Points, in no order, along strands that fork, close into loops and pass close to each other.
Two points are linked if the straight distance between their rows is under 67.5. Some points are linked to none.
laz: [-10  23 -27   5  39  11 -11 -33 -19  33 -14 -38 -41  23 -20 -39 -27  22
  13  -9 -36 -19]
kovo: [  1  16  -5  36   6   2 -15 -11  -1 -28  22 -40  29   5   2  -5 -20 -24
  -3   9 -16 -24]
sez: [ -3  20 -21 -44  22 -24 -55 -19  -5 -12  47 -38 -12   0 -14  -1 -21  14
  40 -24 -19 -33]
Ritam: [-12  14  45   6 -36  21  39   7  27   2  33   3  28  -9  29  25 -24  10
 -31  17   3 -11]
dezub: [-15 -22 -34  12  16   4  -4  -6  14  59  -5 -13  -5 -24 -33  17  30  -8
  21  -5 -29 -17]
memu: [-23   2  56 -21   0 -12  49 -31 -49  10  24   0 -52 -12   2  13 -52  14
  29   3  50   7]
mot: [ -3  30 -10  -1 -16  26  26  31 -22 -10 -23  34  43   8   9 -36  19 -10
 -60  31  21  -9]
guva: [ -8 -46  41  13 -32   9  15 -43 -17 -27  18  11 -52   0   5 -27 -22  50
   7  -1  13   0]
siku: [ -3 -15 -21  -6  14  35  19 -15 -31  44  13   2 -19 -21 -14  -6 -28  12
   9  36 -32 -27]
Poma: [ 12  14 -15  13  37 -39  11  -9   5 -15 -69 -33  -3  11  14   1   6 -30
  32 -35  23  57]
Tepal: [-21 -10  56 -21 -18   5  34  15   2  -5  47  20  -8  -1  18  25 -31  23
  -6  -4  12  18]
muva: [ 19   6 -25  18  26  18 -42  -4  15 -30 -19 -31   3  13   3 -41 -12  -5
  21   5 -21   4]
folog: [-31   1  52 -43  -9  -3  35 -19 -38  12  34 -18 -42 -21   7  28 -54   6
  42  12  25  -3]
gemim: [ 10  -2  26   6  -8  -3  16 -16  29  66  -4   7  29  -2 -10  33  23  18
 -51   6 -12 -31]
lodim: [  6  34  30 -39 -65  18  18  36  28   7  33  37  24 -12   7   6 -12  31
 -36   6  30  20]
rera: [-11 -54  33  16 -13 -11   2 -33  -9  22  -4  11 -63  10 -14   3  30   7
  11 -33  24 -15]
fik: [ 35  21 -11 -12  24 -40 -23 -10  -5 -13 -71  -5  13  -4  27  18 -28 -15
  23  -9  -4  69]
dapi: [ 29  11 -16   3  10 -44 -12   1 -19 -15 -62  -6  31   0  33  28 -35  10
  21  -2 -10  61]
Sarev: [  2 -55  25 -26 -11   0 -33 -41 -24 -21  17  23 -62  12 -10 -14   6  -7
  20  -2  -3 -13]
sop: [ 24   5 -45   5 -44  23 -41  20   0 -23   0  33  36 -24   1 -20   4  -5
 -10  36   2  -3]
nipa: [-18   4  11  -5 -22  43  32   7   1  17  24   9   6 -16  11   3 -17   1
 -15  36 -25 -22]
nuvab: [ 21   8 -19  15  36 -11 -18  11   2 -16 -71  12  -3   7   8 -13   6 -17
  10  -2   4  63]
kode: [-22  20   5  20  36  18  26   4 -19 -21   9 -32  12  28   1 -27 -22 -21
 -11  10 -16 -17]
Roner: [ -6   1  49  20  -7 -22  16 -12  23  19  43   0  29   0   5  44 -18  10
 -32 -18   3  -9]
vun: [-20   5 -43   6   8 -26  11  -6  28   9  24 -48   3 -18 -17  26  31 -30
  36 -34   7  -5]
Motir: [-18   0  33 -18  -5 -15  20 -28 -22  12  60  -1 -20  -3  -3  30 -48   4
   4  -8  -1  -7]
pid: [ -2  38 -27   1  23  -9 -12 -27  48  -6 -45 -56 -35  17  21 -47  12 -21
  40 -45  17  14]
putus: [  4  -2 -27  11  -4  30 -23   8   7 -11   8   3  15 -12  -6  -9  -3  -6
 -10  29 -37  -9]
duko: [  7 -28  40   2 -20  20  39  12  -2  -9  12  13 -14  39  -1 -30  14  97
 -25   2  33 -15]
govub: [ 13 -12  43 -16 -18 -12   3  18  16  18  16  49   0  13 -15  25  20  32
 -42 -20  13   6]
Mab: [-17 -10 -14  12  24  39  29  -8 -28  32  -2  -1 -10   0  -9 -22 -14   7
 -12  29 -39 -25]
seko: [ -1  -6 -65   5  14 -16  24  -3  39   0  17 -46   7 -29  -5  10  29 -31
  41 -33   8   9]
lalo: [  8 -33  12 -39  13   1   6 -18 -50  26  21  41 -38 -25 -19  13 -26   7
   9  20  -3  -8]
Beda: [ -7 -20  39   8   5 -31  11 -12   5  61  19  14   2  -3 -16  48   6  12
 -19 -21   4 -15]
dak: [ -9 -44  49  14 -29   0 -16 -22   6 -46  33  19 -38  23   4 -12   1  12
  -7 -18   4   6]
kilel: [-24 -50  24   1  -7 -21   6 -20  -3  23   2  10 -56  10 -18  18  45 -21
  13 -41  22 -12]
nek: [  8   1  -7   2 -29  13 -13  10  17  19  13  32  23 -27 -11  16  17  -1
 -33  17 -17 -17]
suren: [-14   5  30  26  -7 -18   6 -23   9  22  44 -11  22  -6  -3  39 -17  -8
 -25 -10 -11 -22]
Tazep: [  8 -12  11 -46 -31  11  -6  16 -12   7  30  69 -12 -15 -10   9  -2  11
 -24   8  -8   7]
Darep: [  5 -21  -4 -22  10  13  13 -19 -36  45  25  11 -19 -34 -18  20 -29  12
   7  20 -20 -25]
zuza: [ -5 -20  42 -18  -5  -6  15 -55 -52 -16  15   8 -71   0  -7 -22 -36   9
  18   5  31 -14]
zuvak: [ 19   5 -24  41  10  -4 -32  -1   3 -46 -28 -42  18  11   6 -21   0 -20
  19   3  -5  -2]
vodam: [ 12 -20 -29 -29  -1  23 -25   6  -7  16  28  34  -6 -25 -19   6  -5   8
   7  30 -39  -7]
sos: [  8  56   2 -21  52 -36 -28 -16  13  -3 -53 -26 -15  20  10 -18 -17 -28
  16 -53   6  35]
vaba: [-11  -2 -22  41  38   7   1  11   3   4 -50  -5  16  10 -16 -16  38 -13
  -6   1 -12  17]
les: [  7  -5  52 -20 -25   6  29  36  12 -16  29  36   0  33   6 -11   2  63
 -41 -15  34  19]
lel: [  0 -22  60   0 -14   0  27  16   6 -11  23  34 -16  27   9  -1  -7  60
 -31 -16  27   9]
lep: [-17  13 -11 -21  17  55  17  19 -10 -38   3 -17 -10  14  16 -41 -26 -10
  13  36 -29  -3]
mos: [ 18   3   1  35 -40  -2 -14   7   7 -29   7   5  48 -23  13  22   0 -13
 -23  21   6 -19]
Buba: [-29  23  37 -32 -60  40  36  28  20  29  11  19   8 -15  25  16  -7  28
 -16  34  10  -3]
Gogus: [ 22 -21 -42 -17  -3  -9 -34  33  30 -21   8  -2   8 -33  -5  17  34 -29
  46   4  12  18]
Lom: [ -6 -37  51   3 -20  20  39   8  -8 -14  18  24 -36  18   5 -27  -5  76
 -13   2  31  -1]
ber: [  3 -56  40  20 -24  -1  -1 -24   1  14  -8  29 -51  12 -10  -6  24  35
  -9 -26  14 -10]
bavot: [ -3   9  -9  44  43 -40   9  16 -28 -22 -47 -12  42  15   2   5   6 -13
  -4  -8   7  29]
tuvad: [ 15   8 -24  30  -1  -9  -2  34 -39 -41 -46  26  40  17  11 -19   5  -2
 -21  20  13  12]
Vosud: [  3 -29  30 -39 -21   5  14   6 -23   5  28  60 -33  -8  -2   9 -12  23
 -18   8   4   7]
zezu: [ -7 -12  -9  19  -6 -18  -9   6  27  12  12 -20  29 -24 -14  40  30 -28
   5 -14  -1 -12]
leza: [ -4  -4  30 -37   7 -24   4 -55 -63 -10  22   2 -66   2 -15 -15 -37   3
  17  -6  30 -23]
fom: [ 17 -14 -63  14   5  19 -18   8  48  -4 -37 -17  -3 -23   5 -25  32 -10
  43   7 -12  32]
vope: [ 21  12 -27  14  15 -18  -3  37 -38 -22 -56  34  36   3   9  -6  -6   8
 -12  10  10  49]
govop: [ -4  34  -5   5  58 -11 -22 -14   8  -6 -39 -29 -15  32  -3 -29 -12 -14
   8 -33 -11  28]
zata: [  8  18 -51   4  15  -1  -8 -20  55  -9 -23 -63 -14  -7  17 -33  12 -14
  56 -36   8  15]
Kidim: [  3 -10 -34  -2  31  37 -18 -13  -1  18   0  -4 -17  -3 -15 -29 -13  13
  12  24 -51  -4]
Kasin: [ -1   7  -2 -39  15 -25 -41 -20 -17 -19  57 -26 -17   1 -16   6 -25  -6
  28 -22 -17 -23]
bomam: [ -4   5 -30   0  21  51   5  22 -11 -12 -12  27  -7  10  -2 -46  -9  -1
 -13  34 -34  11]
Vuzer: [  7 -33  16 -18 -11 -12 -10  13  11  28   9  38  -6 -10 -21  38  40  -8
 -10 -16   1  -4]
vide: [  1  31 -30 -13  20  -1 -59 -20  32   2  -1 -56 -16   3   2 -37  -7  18
  44 -31 -14 -10]
tete: [-38  22  24   2   2  30  49  37 -15 -19 -10   8  25  18  19 -11   2 -28
 -27  40   5 -11]
Zepe: [  2 -38  40 -20 -28  19  10 -10 -21  -7   9  64 -54   1   1 -20  -5  28
 -13   8   6   2]
basit: [  9 -50  36 -17 -14  13  13 -32 -39   0  -1  48 -57 -10  -6 -19 -11  23
   1   8  17  -3]
nubig: [ -2  39 -30 -30  23 -15 -65 -19  18   4  23 -43 -24   4  -2 -26 -22  35
  45 -36 -19 -31]
nog: [ 11   1 -19  41  -8 -11 -35  -6  12 -33   1 -44  28  -7   0   8  -3 -29
  19   3  -5 -16]
zus: [-10 -17  45  -4   5 -26  26 -31 -30  20  42  14 -34   4  -4  26 -40  13
  -4 -16  21  -4]
fut: [-30   7  25 -40 -53  42  27  24   7  24  24  33  -6 -24  17  20 -17  21
  -4  34   0   4]
sirop: [-23 -20  63   0   5 -19  44 -17 -25   9  42   7 -31  14  12  18 -41  37
  -1 -21  31   4]
Kos: [ 13  19 -21  -4  40  16   0  27 -14 -14 -40  42   4  12  -8 -33 -15  -5
 -13  16 -17  52]
tefo: [ -5 -30  65  25   2 -29   9  -3  10   8  20  15 -14  32   0  19  14  31
 -23 -43  22   3]
pezes: [-12  23  -3  -9  28  40  21  37 -14 -55  -8 -13   8  19  18 -36 -26 -23
   7  26 -10  14]
poge: [-31 -25  71 -10  -4  -1  50   7 -14  -3  35  12 -28  13  19  14 -35  44
  13  -5  33  14]
garo: [  9  27  -3 -18  43  28  -4  18  -6 -50 -19 -15  -7  23  20 -52 -38 -13
   9   6 -17  25]
dezu: [ 10 -31  19  -8 -20 -10 -40  13   7 -32  20  44 -11   2 -11  20  28 -26
  -1 -10  10  13]
dem: [  2   1   6  57  -2 -20  11   0  -4  -9 -42 -14  58   9  17  13  43 -16
 -34   9  21 -28]
bar: [  6  16 -29   5 -23  44  -3  29 -11 -52  -1   7  18  -3  19 -36 -17 -18
  -5  46  -1   1]
pesa: [-12  35 -34  -2  18 -15 -27 -27 -15  32  21 -47 -27   9 -21  -4 -12  18
  35 -18 -23 -35]
Vos: [  4  33  -5  -2 -50  22  15  21 -11  -4 -21  30  49   4  14 -34  17  -6
 -62  30  32 -17]
vibu: [  5 -23 -12  -3   2  13   0  -1   0  65   2  21   6 -23 -23  22  18   7
 -17  18 -28 -31]
gub: [-15  28 -22   1  35  15  12 -29 -34  23   8 -42 -32  20  -9 -35 -38  19
  15   0 -28 -35]
zupa: [-18 -27 -36 -27  24 -18   2   4  16  18  23 -15 -25 -16 -27  19  38 -30
  51 -28  -5  10]
Sofis: [  7   5 -30  19  10  37 -12  15  -2 -19 -20  18  10   2  -4 -36   3  -3
 -13  30 -25   6]
rad: [  3 -18 -45   3  -6   9 -16  23  36  21 -12   2  17 -34 -21  15  46 -13
  13   9 -10   0]
pamu: [  6  15  24  17  -5  10  24 -12  23  47  -9   9  38   6   0  11  32  10
 -68  18 -12 -37]
Sonet: [ 15 -20 -43  44 -15  -9  -8  18   2 -36 -56 -27  20   1  23  -5  29 -10
  26   8  11  12]
medi: [ 15  -2 -56  22 -35  10 -33  26 -11 -14 -56  28  28  -2   6 -35  34   1
  -2  25  20  11]
fako: [-15   9  -6  24  43  16  25  18 -24   5 -19  18  24  18 -11 -17  10 -10
 -43  17 -17  -3]
bim: [ 33  22  19 -10 -53 -12 -10  12  30  23  -2  21  47  -9  -5  23  18  17
 -49   4  20   1]
zabi: [ 32  34  10 -30  47 -16 -29   0  -1 -33 -35 -16   3  14  26 -31 -53 -13
  10 -25   3  38]
riso: [ -7 -21 -20  20  13  14   6 -10  -7  61  -9   0   1 -17 -25  12  14   5
  -3   9 -37 -26]
Nena: [ -5  -6 -28   3  42  44   7 -12 -16  27 -12  -8 -23  13 -13 -43 -22  12
   5  22 -51  -5]
Gelok: [-18  20   5  14  49   4  45  33 -27  -7 -17  18  44  17   4  -6   8 -13
 -42  19   0   3]
fisa: [-13  37 -27   1  35  -1 -30 -31   9  25 -24 -43 -44  33 -10 -42 -11  24
  27 -32 -24 -18]
kotod: [-11  32  27  11 -52  25  36  25   5 -24  -2  12  37  -2  37  -6  -9 -12
 -41  38  27 -17]
marid: [  1  -1  13 -38  19 -33 -15 -47 -66   1  26  -1 -60   2 -26  -5 -20   0
  28 -10  19 -32]
risub: [ 25   7  33 -11 -30  -8  -1  14  29  20  15  35  24  -3  -9  31  14  24
 -45  -9   8   3]
sela: [ -7 -24  53  12   3 -38  10  -4  16  32  19  19 -13  17  -9  41  21   8
 -21 -40  18   1]
Nusa: [  6 -46   4 -34   4  -1 -25  -2 -21   7  16  50 -35  -4 -22  13  22  -5
   9   5 -10   0]
tade: [-25  21  19 -13 -33  50  50  23   4  26 -11  24  15   8  16 -14  11   0
 -43  42   2 -26]
tinuz: [ -2 -15 -16 -41 -17  35   5   4 -15  14  37  37  -9 -31  -4  11 -21   9
   3  37 -28  -6]
tepo: [ 32 -18 -61   1 -22  -1 -43  27  25 -31 -15 -12  20 -26   7   4  23 -15
  48  18   5  16]
nefu: [-36  19  16  15  10  32  42  18 -14 -25   9 -15  22  14  21 -14 -14 -32
 -22  29  -5 -21]
Dor: [ -5  24 -26 -15  15 -30 -12 -35 -44  39  28 -30 -34  -6 -31  18 -27  18
  29  -5  -7 -43]
mobi: [ 13 -49  46  15 -22   4   0  -4  16  16 -12  31 -40  26 -12  -8  42  52
 -19 -23  19  -4]
Gizi: [ 11 -45  -6 -40  20   0 -19 -10 -36  19  23  43 -37 -22 -23  15  -2  -3
  18  13 -17  -8]
telo: [-39  21   5  14   6   9  39 -30 -27  31  38 -40  -8  12   4   0 -35  -4
  -4  16 -18 -47]
koge: [ 30  37  11 -23  46 -37 -35 -13   4 -18 -50 -22   1  11  21 -15 -41 -23
  17 -39   6  39]
litep: [  9 -22  36   0 -20 -29  -6  21  34  -7   2  18  10  -7  -7  45  46 -21
 -11 -34  31   7]
gomed: [  6 -15 -25 -16  12  -5 -44   1   7  -5  29 -13  -4 -16 -24  14   4 -14
  29   3 -30   2]
tiz: [ 11 -14 -44  28 -34 -15  19  17  25  -3 -36 -21  47 -37  14  20  57 -15
   6   4  28 -13]
tudi: [  9  -4 -34  25 -19  11 -16  16  16   3 -29  11  34 -20 -12   4  43 -10
  -9  17  -8 -13]
katu: [ -1  -2  14  38 -18 -20  -8  -6  32  19   1 -20  41 -19  -1  42  26 -20
 -15  -7   9 -18]
Pakaz: [  5   5   5 -29   5 -20 -40  -9  -4 -36  55 -26   3  -3 -10  20 -23 -23
  19 -11 -14 -11]
gokeg: [ 25  12 -16  28 -62  -2 -16  12  -2 -16 -18  15  53 -13  17   1  16  -3
 -38  22  19 -24]
Tefe: [  7   0   9   5 -12 -20 -33  -6   3 -29  44 -16  16 -16  -8  37 -15 -31
   4  -6  -4 -11]
ziz: [-31  23  21   0  20  20  61  35 -21   2 -15  21  38  17  15  -6  10 -18
 -47  34  14  -7]
kikis: [ 15  39   4  -5 -71  21  12  15  14  10  -3  21  49  -7  14 -18   3   6
 -60  28  28 -11]
taset: [  9 -14 -52   3   5  24 -29  10  36   5 -17  -5  -4 -22 -19  -5  29  -5
  31  14 -21  17]
firi: [  7 -19 -54  42 -12  -3   9  16  23 -19 -44 -29  25 -19  13   0  42 -14
  24   1  16   4]
badup: [ 24 -15 -26  23   2 -36 -14  21 -28 -42 -69   3  18  29  32   5   0   7
  23  -2   7  43]
famo: [ 10   4  15  54 -19 -20   2  -6  17   3 -16 -21  57  -8  10  28  31 -19
 -32   4  13 -30]
rok: [ 15  32 -15  -7  24   4 -61 -20  38 -19 -24 -45 -18  12  22 -55 -13   4
  38 -32  -3   1]
vedul: [  7   2  -7  26 -16  17  -5   8   8  12 -15  16  39  -7  -5   0  27  -6
 -41  24 -14 -24]
dovu: [ 28  -5 -55  18 -34  10 -53  24   7 -30 -18   6  24 -21   7  -5  14  -6
  17  36  -1   8]
bam: [ 23 -12 -52  17   3  13   1  -1  42 -17 -58 -22 -12  -9  22 -35  28 -20
  44   0  10  43]
gik: [-37  27 -11   0  21  21  33 -26 -34  25  17 -46 -21  19   0 -23 -39   2
  12  15 -18 -39]
lete: [  5  12  21  22 -39  11  11   3  15 -12  26   5  35 -18  21  19 -15 -11
 -33  17  -2 -18]
dupo: [ 10 -34 -39 -27   3  -8 -16  24  27 -19  15   1  -5 -23 -11  16  45 -43
  42 -14  15  18]
Kizip: [ 22  -1 -28  12   3 -51 -12  18 -38 -32 -60   9  28  15  38  21 -19  15
  17  -7  -1  58]
Poga: [  0  24  -6  26  55 -38   3  -2 -11  -6 -56 -23  17  10  -2   8   0 -22
   9 -26   7  54]
Komo: [-15 -14  57   1  -5  -4  39 -48 -51 -13  18  -1 -62  -3  -2 -21 -45  23
  19  -1  48   1]
kefa: [ 11 -16 -41 -20  14  38 -25  -6  -6  18  14  12 -16 -21 -19 -16 -12  17
  20  37 -51  -3]
rizaf: [  3  39  20 -31 -69  26  21  21  30  22  14  22  36 -10   9  -8  -4  24
 -50  19  26   3]
gubur: [-17   1  -1  23  24  29  28   0 -16  19  -4   6  12  10  -4 -19   5  -7
 -30  26 -28 -24]
dela: [  9  -4  -4 -21 -32  14 -18  17  10   1  31  44  18 -25  -6  19   1  -3
 -22  16 -13  -1]
Liso: [  2  22  53   0 -30   1  38  19  41   7  34   7  41   1  23  31 -20  42
 -45   2  23   8]
gafos: [-23  46 -17  31  22  -9 -11 -31 -10  -2  21 -57  -4  30 -13 -16 -14  -4
   5 -13 -23 -35]
mesib: [-12  50 -21   4  34 -15 -30 -24  34   5 -37 -51 -38  30   4 -38   7   1
  28 -46  -4  -6]
Sibo: [-19 -15  31  -6   6 -35 -16 -26 -25   6  38  -1 -36  16 -20  32  -6 -13
  10 -29   2 -13]
Mar: [ 21 -28  48 -10 -15  -8   7   9  10  20  -3  49 -20  28 -17   7  31  46
 -37 -22  16   5]
Loz: [-15 -15  35 -55 -36  24  32  20 -16  14  27  53 -25 -21  10  18 -23  25
   4  22   9  11]
kizag: [ -4   4  -2 -31  18 -36 -16 -37 -55  23  36 -11 -48  -2 -33  23 -26   2
  31 -16   7 -29]
nef: [  6  32  16   2 -23  21  29  -1  14  28 -16  17  40  17   4  -7  29   8
 -74  28  10 -27]
nizuv: [ -9  32  -4  14  58   2  12   1 -22 -20  -6 -28   6  32  -7 -28 -31 -16
  -4  -7 -15  13]
foluf: [  7 -30  -1 -16   0 -10 -43   8   5 -21  27  19  -5 -13 -14  28  21 -29
  20  -3 -12   6]
gubi: [-25  16  15  18  -4  -3  20 -30 -10  23  48 -33   6   1   4  22 -32 -10
 -11   6 -17 -34]
Fonak: [-15 -24 -33  -8  17  -9   1  -2  12  48  18 -20 -12 -22 -31  26  34 -11
  33 -19 -13  -4]
mebaf: [ -6 -13  49  -9 -10 -16  -7  -6  -8 -43  53  12 -12  11   4  24 -28 -14
  -8 -19   3  11]
liv: [ 25  15 -17  -3  30  16 -51 -15  31 -21 -29 -33 -14  16  14 -55 -13   2
  24  -6 -21  13]
puvir: [ -6  31 -20  -2  10  24  22  43 -31  -7 -30  47  40  11   0 -40  11  -4
 -47  25  15  12]
Mene: [ 18  13 -16  19  33 -20  -5  20 -16 -11 -65  24  23  -3   2   3  -2   1
  -3   1   1  58]
bage: [-23 -14 -40  32  29  11  -2  -7  18  39 -24 -27  -4  -1 -21  -8  38 -13
  20  -4 -29  -1]
rek: [ -8  -1 -46 -40  28 -19 -14   1  23   7  27 -43 -26  -9 -21   3  20 -10
  59 -34   3  10]
vaze: [  4 -31  46  -4 -30  -2 -18   5   5 -35  25  47 -26  11  -4   4  15   0
 -18 -14   5  14]
gubad: [  2   7  56  10  -8 -18  26   9  29   7  44  10  32   7  15  38 -22  37
 -40 -15  13   9]
maki: [  2   0 -34  -6  19   7 -44 -13  16  -4  14 -36  -2  -7 -16  -5  -2  -5
  30  -2 -35  -8]
Banon: [ 10  22  38 -44 -43   6  21  39  22  -1  29  41  15  14  -1   0  -4  52
 -41 -11  35  30]
Pip: [-20  -6  -2 -50 -21  42  18   9 -14   9  30  12 -19 -30   7   9 -28   2
  25  44 -30 -10]
nomut: [  3 -31  62  17   5 -15  24   2   5  -1  28  21 -11  35   2   8  -1  57
 -31 -30  23   6]
Dof: [-22  -3  44 -15 -16   2  30  -7  -4   6  53   2  -8  -8  14  32 -42   5
   3   3  -2  -2]
peli: [-26 -11  21 -49 -21  26  30   0 -24  18  30  -7 -27 -29   8  24 -40   3
  34  37 -13 -12]
ril: [ -1  14 -64  14  13  -7  17 -19  47  -4  -5 -64  -4 -16   2 -18  17 -22
  42 -31  12  16]
migu: [ 14   7 -22  37 -25   5  -5  22 -18 -28 -32  14  47   7  15 -12  17  -6
 -33  26  19 -15]
tofep: [ 33  33   4 -33  30 -47 -35 -21   2  -7 -61 -22  11  -7  31  10 -32 -27
  20 -30   4  44]
zelar: [ -2  19  12  35 -12  -1  -1 -18   3 -36  40 -44  31   0  10  10 -34 -31
 -10   8  -7 -26]
Buv: [-26  52 -32  39  21 -25 -19 -23  14   0  -5 -67  -9  29 -16 -10  14 -10
  20 -27 -11 -27]
mirev: [ 38  17  -3  14 -67 -20 -14  10  17   3 -20  14  56 -14   9  21  26   5
 -42   7  30 -15]
vot: [ 10 -20  29  -9   1 -21   9  -5  12  73   4  25   9  -7 -17  49  19  19
 -29 -10  -2 -18]
Suz: [ 19  29  -1 -18  55   8 -11   9  -6 -39 -26  -4   0  24  14 -37 -44 -12
   1  -7 -14  42]
gir: [  8 -23 -16 -14 -15  -6 -11  26  27  24  -1  26  12 -31 -25  35  50 -11
  -4  -7  -1  -1]
nibuv: [ 20  -3 -21  -2  22 -39  15  -6   0 -14 -80 -13   0   4  34   9  11 -25
  37 -26  19  71]
zosad: [ 17  10 -21 -10  33  -7   6 -21  37  -8 -71 -23 -29  10  22 -37  16 -41
  36 -26  22  48]
Zazin: [  5  -8  47   6 -19 -19  -3   4  10 -35  48  22  12  -1   5  33 -18  -8
 -17 -21   8  14]
Mit: [ -5  28  -7  12  52   4 -14 -12  -5 -14 -13 -31 -12  35  -8 -47 -20  -6
   1 -17 -28   6]
Fof: [ -6  14 -32   0  23  -3 -29 -21   5  18  19 -44 -12   2 -23  -5 -10  10
  31 -12 -35 -22]
Fis: [ 20  -7 -31  12  19  -2 -11  -3  20 -21 -72 -16 -15   7  22 -26  20 -21
  32  -4   9  51]
Rom: [  9  21 -37  -4 -52  31 -23  22   2  -8   8  40  38 -28   2 -21   2  -4
 -34  32   7 -10]
rako: [-16  18   0 -47   2  -1  13 -26 -39  14  47 -35 -25 -13   0   5 -54  13
  35   7 -10 -41]
rof: [ -8 -46  19 -15   1 -20   9   1   7  33   4  20 -31  -4 -19  33  48 -18
   9 -32  11  -7]
Zuso: [-25  21  36 -16 -44  45  50  17  25  41   2  12  13  -3  26   9  -2  19
 -32  36   6 -21]
Bulas: [-19  -4 -13  16   3 -31 -13  -6  20   7  31 -34  10 -15 -19  43  20 -35
  18 -24  -2 -13]
fon: [-14 -10 -28  37  23  14   9   7  24  17 -47 -12  11  -5 -15 -13  55 -15
   4  -1  -8   6]
Zin: [-11 -24  55  -7  -8 -14  -1 -29 -17 -38  46  12 -41  27   4   0 -24   3
  -1 -23   5   6]
guse: [ -5   9  -9  33  53   5   4  14 -13  -5 -36   6  15  20 -15 -20   7 -14
 -15   1 -15  23]
Laf: [ -7 -41 -30 -35  18 -13  -1  14  14  -3  29   0 -26 -12 -16  11  44 -40
  41 -28  12  13]
fod: [  6 -27 -43  33 -17 -30   3  21 -18 -40 -75 -12  15  21  40  -1  25   0
  29  -2  19  31]
sobo: [-25  31 -43  22  11 -22  -8 -12  25   8  10 -72  -4   3 -18  10  19 -19
  37 -33  -1 -15]
Risov: [ 12  -6  35  14 -23 -28 -19   7  14 -26  38   4  24 -16  -4  46  -8 -25
  -8 -16   7   3]
nuva: [ 20  -6 -36   7 -55 -16   2  22  29   4 -37  -1  51 -34   9  25  63 -12
 -10   6  32 -12]
sifa: [ -3   0  -2  55  23 -32  11  15 -29 -18 -51  -9  54  19  13  10  35 -12
 -21   2  21  -3]
num: [-10   5 -25 -16   7  58  10  15 -12 -13   8  -1 -12   0   7 -39 -23   3
   9  43 -39  -4]

A fork is a point with three links, a tip a point with one. Leave the first point through the second and follow the links. Name the first fork or tip that comes.
nibuv / Poma | vun
sela / Beda | nef
risub / govub | rad
num / lep | koge

A tip is a point with one link. Name the tips that can be reached along the links from each point below, in the order of the rows.
lodim | duko, nef, puvir
maki | folog, zelar
zata | basit, tade, gafos, nibuv, zosad

A piece is all that can be reached along the links. How many separate loops has the piece of each point below (a circle has one, a figure eight two, a Y none), and how many tips (points with one link)?
gafos | loops 1, tips 5
nubig | loops 0, tips 2
vodam | loops 0, tips 7
Banon | loops 0, tips 3
zus | loops 1, tips 0

Name the points in between on the shortest way along the links from the first point to the second, in order.
ber / tuvad | mobi, Mar, govub, risub, bim, mirev, gokeg, migu
fod / kode | badup, Kizip, dapi, fik, tofep, koge, sos, govop, Mit, nizuv
zata / telo | pid, mesib, fisa, laz, gub, gik
zuvak / Risov | muva, liv, rok, vide, nubig, sez, Kasin, Pakaz, Tefe
firi / num | Sonet, fod, badup, Kizip, dapi, fik, tofep, koge, zabi, Suz, garo, pezes, lep
